Each scene shows the same named points in several views. A view is turned or mirrored, shifted and resized as a whole, has a little noise and may leave points out.
(in the rows, 128 means zero)

Scene 1
View 1
Z772: | 113 | 122 | 134 | 126 | 158 | 122 | 140 | 141 | 121 | 134 | 149 | 116 | 120 | 111 |  83 | 141 | 122 |  99 |  93 | 145 |
Z247: | 123 | 117 | 143 | 120 | 159 | 116 | 144 | 144 | 114 | 125 | 133 | 111 | 126 | 117 |  98 | 141 | 134 | 102 |  83 | 146 |
Z42: | 109 |  90 | 152 | 131 | 130 | 118 | 129 | 129 | 119 | 108 | 109 |  84 | 133 | 122 | 105 | 126 | 145 | 117 | 105 | 102 |
Z694: | 109 | 117 | 130 | 151 | 128 | 118 | 110 | 119 | 128 | 119 | 131 | 113 | 108 | 120 |  93 | 132 | 113 | 113 | 125 |  81 |
Z217: | 137 | 133 | 131 | 131 | 155 | 109 | 129 | 135 | 111 | 120 | 125 | 121 | 110 | 125 | 111 | 142 | 124 | 104 |  83 | 127 |
Z351: | 126 | 129 | 129 | 142 | 143 | 111 | 118 | 127 | 119 | 118 | 128 | 120 | 107 | 124 | 102 | 138 | 116 | 109 | 104 | 101 |
Z168: | 107 |  95 | 148 | 134 | 131 | 119 | 127 | 129 | 120 | 110 | 114 |  90 | 131 | 121 |  98 | 128 | 138 | 115 | 110 | 102 |
Z911: | 117 | 102 | 145 | 132 | 134 | 115 | 123 | 127 | 114 | 107 | 109 |  94 | 124 | 126 | 110 | 130 | 139 | 116 | 102 | 101 |
Z543: | 111 | 123 | 126 | 144 | 141 | 118 | 119 | 126 | 124 | 127 | 144 | 120 | 107 | 116 |  87 | 138 | 111 | 106 | 115 | 103 |
Z756: | 135 | 115 | 142 | 134 | 143 | 109 | 122 | 127 | 110 | 104 | 100 | 101 | 120 | 133 | 125 | 134 | 139 | 116 |  88 | 103 |
Z499: | 116 | 117 | 133 | 145 | 133 | 115 | 116 | 122 | 122 | 116 | 129 | 114 | 110 | 124 |  98 | 133 | 118 | 113 | 114 |  93 |
Z591: | 142 | 121 | 138 | 140 | 134 | 105 | 109 | 122 | 109 |  98 |  90 | 103 | 112 | 137 | 136 | 130 | 136 | 120 |  92 |  87 |
Z326: | 116 | 143 | 116 | 147 | 150 | 116 | 116 | 127 | 126 | 134 | 157 | 137 |  95 | 116 |  82 | 144 |  97 | 100 | 114 | 110 |
Z55: | 103 |  84 | 151 | 143 | 114 | 117 | 117 | 119 | 123 |  99 | 101 |  78 | 131 | 127 | 109 | 122 | 142 | 126 | 123 |  75 |
Z329: | 113 | 116 | 132 | 136 | 143 | 118 | 126 | 131 | 120 | 123 | 135 | 112 | 117 | 117 |  92 | 137 | 122 | 107 | 105 | 114 |
Z188: |  99 | 104 | 138 | 137 | 141 | 124 | 131 | 132 | 126 | 128 | 144 | 105 | 124 | 112 |  78 | 134 | 123 | 105 | 116 | 118 |
Z577: | 101 |  97 | 146 | 133 | 135 | 122 | 130 | 131 | 124 | 121 | 129 |  95 | 126 | 115 |  86 | 132 | 132 | 112 | 114 | 110 |
Z380: | 126 | 132 | 123 | 149 | 138 | 110 | 109 | 120 | 120 | 118 | 131 | 125 | 102 | 126 | 103 | 136 | 110 | 107 | 110 |  91 |
View 2
Z247: | 113 | 125 | 145 | 122 |  95 | 118 | 138 | 140 | 121 | 130 | 167 | 153 | 130 | 151 | 129 | 139 | 144 | 159 | 146 | 128 |
Z499: | 128 | 130 | 149 | 127 | 134 | 104 | 127 | 121 | 132 | 132 | 137 | 149 | 133 | 135 | 123 |  97 | 107 | 166 | 136 | 116 |
Z217: | 121 | 131 | 153 | 117 |  98 |  90 | 144 | 143 | 121 | 131 | 164 | 141 | 140 | 152 | 120 | 113 | 123 | 169 | 145 | 125 |
Z911: | 126 | 117 | 140 | 120 | 129 | 102 | 127 | 125 | 130 | 131 | 148 | 155 | 148 | 144 | 123 | 115 | 121 | 174 | 145 | 118 |
Z329: | 118 | 133 | 147 | 130 | 121 | 122 | 127 | 126 | 130 | 130 | 141 | 153 | 118 | 133 | 130 | 113 | 120 | 151 | 136 | 125 |
Z351: | 127 | 135 | 151 | 123 | 117 |  93 | 134 | 132 | 128 | 134 | 146 | 141 | 136 | 138 | 119 |  95 | 107 | 166 | 138 | 121 |
Z380: | 128 | 139 | 156 | 126 | 122 |  91 | 134 | 127 | 131 | 131 | 139 | 136 | 135 | 135 | 118 |  84 |  97 | 167 | 135 | 121 |
Z55: | 136 |  98 | 128 | 121 | 173 | 111 | 106 | 103 | 140 | 134 | 130 | 171 | 159 | 137 | 126 | 110 | 110 | 186 | 149 | 105 |
Z188: | 118 | 130 | 144 | 131 | 126 | 134 | 121 | 120 | 131 | 127 | 138 | 157 | 118 | 130 | 131 | 116 | 123 | 147 | 134 | 123 |
Z591: | 136 | 109 | 144 | 109 | 133 |  69 | 131 | 129 | 127 | 134 | 151 | 148 | 172 | 154 | 113 | 101 | 109 | 195 | 152 | 110 |
Z772: | 111 | 140 | 150 | 128 |  92 | 127 | 139 | 139 | 122 | 129 | 159 | 149 | 114 | 140 | 130 | 129 | 138 | 145 | 138 | 132 |
Z42: | 127 | 103 | 130 | 120 | 147 | 115 | 116 | 116 | 133 | 131 | 144 | 168 | 151 | 143 | 126 | 127 | 127 | 178 | 150 | 112 |
Z168: | 127 | 108 | 133 | 123 | 145 | 119 | 118 | 116 | 132 | 132 | 139 | 164 | 145 | 141 | 128 | 121 | 124 | 173 | 145 | 114 |
Z543: | 122 | 142 | 154 | 131 | 120 | 112 | 132 | 125 | 129 | 131 | 137 | 142 | 118 | 129 | 125 |  96 | 107 | 151 | 131 | 125 |
Z694: | 129 | 133 | 151 | 131 | 142 | 107 | 123 | 116 | 136 | 132 | 129 | 146 | 129 | 128 | 122 |  86 |  97 | 162 | 132 | 118 |
View 3
Z591: | 171 | 120 | 145 |  52 |  88 |  86 | 173 | 156 | 134 | 139 | 128 | 126 | 118 |  91 | 152 | 114 | 137 | 130 | 150 | 122 |
Z188: | 103 | 127 | 122 | 108 | 121 | 146 | 169 | 128 | 125 | 117 | 137 | 124 | 120 | 130 | 119 | 151 | 127 | 113 | 143 | 118 |
Z217: | 163 | 132 | 131 |  95 | 119 | 128 | 177 | 159 | 111 | 137 | 139 | 113 | 134 | 126 | 146 | 124 | 161 | 113 | 146 | 132 |
Z577: | 103 | 120 | 136 |  93 | 113 | 133 | 172 | 133 | 128 | 121 | 136 | 120 | 121 | 124 | 119 | 147 | 117 | 114 | 153 | 119 |
Z326: | 137 | 155 |  88 | 119 | 133 | 160 | 155 | 137 | 122 | 117 | 125 | 135 | 124 | 119 | 142 | 142 | 170 | 130 | 115 | 123 |
Z55: | 105 | 107 | 150 |  53 |  81 |  93 | 172 | 129 | 152 | 123 | 125 | 134 | 103 |  88 | 123 | 138 |  92 | 133 | 156 | 110 |
Z247: | 150 | 121 | 152 |  99 | 126 | 133 | 188 | 157 |  98 | 142 | 155 |  93 | 144 | 152 | 133 | 128 | 152 |  90 | 166 | 136 |
Z772: | 127 | 132 | 126 | 118 | 136 | 156 | 176 | 144 | 103 | 126 | 147 | 105 | 136 | 150 | 125 | 142 | 151 | 101 | 149 | 132 |
Z42: | 115 | 109 | 154 |  68 |  96 | 103 | 180 | 135 | 135 | 128 | 136 | 119 | 118 | 114 | 121 | 139 | 106 | 115 | 163 | 121 |
Z543: | 128 | 142 | 105 | 103 | 121 | 144 | 161 | 135 | 127 | 118 | 127 | 136 | 121 | 112 | 133 | 141 | 147 | 129 | 128 | 118 |
Z756: | 158 | 116 | 149 |  64 |  96 |  99 | 180 | 154 | 125 | 140 | 137 | 115 | 125 | 108 | 142 | 120 | 136 | 118 | 155 | 127 |
Z168: | 115 | 112 | 148 |  75 | 101 | 114 | 177 | 134 | 133 | 124 | 135 | 122 | 116 | 114 | 123 | 141 | 108 | 116 | 158 | 117 |
Z694: | 122 | 136 | 111 |  88 | 108 | 128 | 157 | 129 | 143 | 116 | 119 | 145 | 109 |  94 | 133 | 141 | 134 | 138 | 128 | 115 |
View 4
Z188: | 142 | 120 | 140 | 125 |  97 | 134 | 142 | 144 | 142 | 128 | 105 | 131 | 138 | 127 | 115 | 121 | 135 | 106 | 138 | 133 |
Z217: | 152 | 113 | 154 | 105 |  99 | 142 | 116 | 130 | 123 | 153 | 141 | 173 | 152 | 113 |  90 | 123 | 148 | 112 | 133 | 119 |
Z351: | 137 | 110 | 153 | 107 | 101 | 133 | 118 | 129 | 132 | 136 | 148 | 146 | 142 | 123 |  95 | 131 | 139 | 118 | 147 | 129 |
Z591: | 135 |  94 | 137 |  85 | 109 | 176 |  94 | 141 | 118 | 169 | 170 | 141 | 144 | 124 | 103 | 153 | 140 | 107 | 154 | 116 |
Z756: | 145 | 101 | 137 |  92 | 104 | 171 | 106 | 142 | 122 | 171 | 149 | 150 | 148 | 119 | 104 | 145 | 142 | 104 | 141 | 120 |
Z543: | 136 | 120 | 154 | 118 | 100 | 121 | 130 | 133 | 138 | 119 | 136 | 134 | 139 | 128 |  97 | 123 | 135 | 118 | 146 | 135 |
Z329: | 141 | 115 | 146 | 115 |  99 | 137 | 130 | 137 | 135 | 136 | 124 | 143 | 141 | 123 | 104 | 124 | 137 | 110 | 140 | 132 |
Z694: | 126 | 111 | 146 | 113 | 107 | 133 | 123 | 138 | 138 | 119 | 145 | 116 | 132 | 134 | 105 | 139 | 130 | 116 | 157 | 139 |
Z772: | 158 | 126 | 152 | 124 |  91 | 127 | 141 | 133 | 136 | 138 | 101 | 170 | 149 | 113 |  99 | 106 | 145 | 106 | 124 | 125 |
Z42: | 142 | 105 | 124 | 106 | 103 | 175 | 122 | 155 | 133 | 162 | 116 | 126 | 137 | 127 | 127 | 145 | 133 |  97 | 145 | 126 |
Z55: | 127 |  99 | 117 | 101 | 107 | 182 | 117 | 164 | 134 | 155 | 132 |  97 | 127 | 135 | 132 | 159 | 123 | 101 | 158 | 132 |
Z380: | 130 | 110 | 153 | 105 | 103 | 129 | 115 | 129 | 131 | 126 | 159 | 138 | 140 | 125 |  90 | 132 | 137 | 122 | 155 | 131 |
Z499: | 132 | 109 | 144 | 108 | 102 | 141 | 123 | 137 | 133 | 132 | 143 | 129 | 136 | 128 | 103 | 137 | 133 | 115 | 151 | 132 |
Z247: | 162 | 122 | 144 | 115 |  91 | 147 | 133 | 137 | 131 | 159 | 105 | 177 | 152 | 111 | 103 | 115 | 148 |  99 | 120 | 118 |
Z326: | 137 | 124 | 167 | 120 |  98 | 101 | 134 | 118 | 137 | 105 | 142 | 150 | 142 | 122 |  83 | 115 | 140 | 125 | 145 | 137 |
Z911: | 143 | 108 | 135 | 104 | 101 | 158 | 118 | 145 | 130 | 155 | 130 | 141 | 142 | 122 | 109 | 136 | 137 | 105 | 141 | 124 |
Z577: | 144 | 116 | 131 | 117 |  99 | 152 | 137 | 151 | 141 | 141 | 107 | 128 | 135 | 126 | 120 | 130 | 130 | 105 | 141 | 131 |

Which points are out of place in each view (at most two, in the order of its rows)? Write - if all are in place.
view 1 -> Z911
view 2 -> Z329
view 3 -> Z247
view 4 -> -
